Each row is a point on a landscape with many valleys, with its height.
From any point a ball rolls to the lowest of the 3 points nearest to it. It stops when none of these is lower. Distance is the straight distance between rows; heights are no part of it.
k42: [ 30 -38  32  21  27 -13 -18  15 -34 -21  19]  h=604
k966: [  7  85  12 -57 -69 -17 -13  -7  37 -43  15]  h=110
k135: [-26 -23  21  43  53  19 -10 -16 -25  -1  -1]  h=403
k920: [ 30 -27  37  25  28   8  15  12  -7 -11  29]  h=297
k613: [-50 -19 -69 -20 -15  -9 -21 -19   7  66 -43]  h=38
k196: [ 64   6  18 -24 -41 -16  22  35  19 -12  29]  h=62
k185: [59 -8 37 -1  5  4 27 24  3 -8 34]  h=30
k591: [-52   1   0  35  33  42  11 -20   3  25 -12]  h=121
k149: [ 51  29  22 -28 -46 -38   2  36   4 -19  24]  h=52
k39: [  9 -16  35  14  38  53  48  -2  18   8   7]  h=361
k795: [ 68  -3  20 -28 -14  14  52  36  38 -12  35]  h=509
k198: [ 46  41   4 -46 -60 -38  16  22  34 -20  24]  h=79
k842: [-83   1 -22  30  29  18 -33 -33 -31  17 -41]  h=298
k826: [ 73   7  16 -50 -33  -2  49  26  46  -8  35]  h=366
k763: [-64  11 -46  -2   2  19  -3 -24  15  43 -42]  h=175
k67: [-51  10 -19   9  17  46  38 -26  29  39 -30]  h=304
k203: [-42   3  -5  22  36  43  26 -24   9  31  -7]  h=49
k790: [-61 -11 -11  29  41  24  -9 -32 -12  14 -27]  h=236
k23: [-22 -20  19  32  47  42   9 -18  -5  -6   3]  h=166
k48: [ 24  65  -5 -54 -74 -26   5   9  38 -38  14]  h=94
k755: [ 42 -20  23  14  25  22  42  15  11  -8  22]  h=188
k404: [ 14   5  22   2  43  58  58 -10  32   6  16]  h=465
k871: [  0 -87 -75 -34 -37 -40 -41 -16  -5  46 -41]  h=183
k856: [ 43   0  35  12 -10 -50 -24  31 -41 -27  21]  h=32
k943: [-78  -1 -42  20   9  20 -27 -31 -12  24 -41]  h=242
k514: [-65 -15  -2  55  46  20 -36 -27 -41 -12 -35]  h=369
k208: [ -8  -2  26  15  42  35  31 -12  18  12   9]  h=240
k106: [ 49 -19  25   8  10 -20   7  29 -17 -19  27]  h=235
k359: [-84   2 -38  19  14   6 -43 -33 -36  24 -30]  h=280
k989: [ 64  -6  33  -7   1 -16  17  32  -1 -15  20]  h=76
k419: [ 52   4  32   1   1 -43  -9  33 -25 -27  24]  h=442
k594: [-32 -59 -77 -23 -29 -39 -51 -25 -21  44 -43]  h=142
k894: [-27  90  12 -47 -33   5 -14 -41  45 -86  31]  h=237
k449: [ 37 -29  28  30  21 -27 -17  27 -43 -28  10]  h=668
k367: [ 36  57  13 -25 -52 -41 -16  30  -1 -27  16]  h=123
k212: [ 25  50  25 -15 -51 -56 -32  27 -15 -34  15]  h=348
k500: [-71  12 -40  13   9  18 -13 -32  -3  39 -40]  h=214
k899: [ 70  -5  24 -32  -8  25  57  33  37   2  34]  h=523
k339: [ 70  15  16 -25 -37 -29  14  34   6 -18  16]  h=33
k545: [-54 -35 -76 -18 -26 -29 -42 -29 -19  44 -57]  h=112
k532: [-16 -20  16  40  59  32  10  -3 -18 -14  -4]  h=47
k913: [-39 -38 -83 -18 -35 -24 -31 -20  -9  59 -49]  h=108
k935: [-44 -22 -73  -6 -23 -21 -33 -18  -4  56 -48]  h=83
k512: [ 62   9  29   5 -24 -35  -9  41  -8 -13  27]  h=148
k275: [-16 -28  16  50  47  11 -40  -7 -41 -26   4]  h=550
k171: [-13 -16  14  30  44  39  20  -7   4 -11  13]  h=46
k485: [ -5  84   6 -48 -60 -36 -18  -4  10 -46  14]  h=168
k806: [-22 -18  17  34  51  42  26 -14  11  10   2]  h=141

Call two points neighbours if one is among the 3 nearest of the other. Go from one point of each pair to the other, from neighbour to neighbour, staying as low as possible. Name the highest point that can't be avoided.
k185 and k203 | k39
k203 and k171 | k806
k185 and k339 | k512

Where does a ball stop that starts at each point below?
k795 | k339
k871 | k613
k920 | k185
k594 | k613
k39 | k171
k514 | k203
k275 | k171
k135 | k171
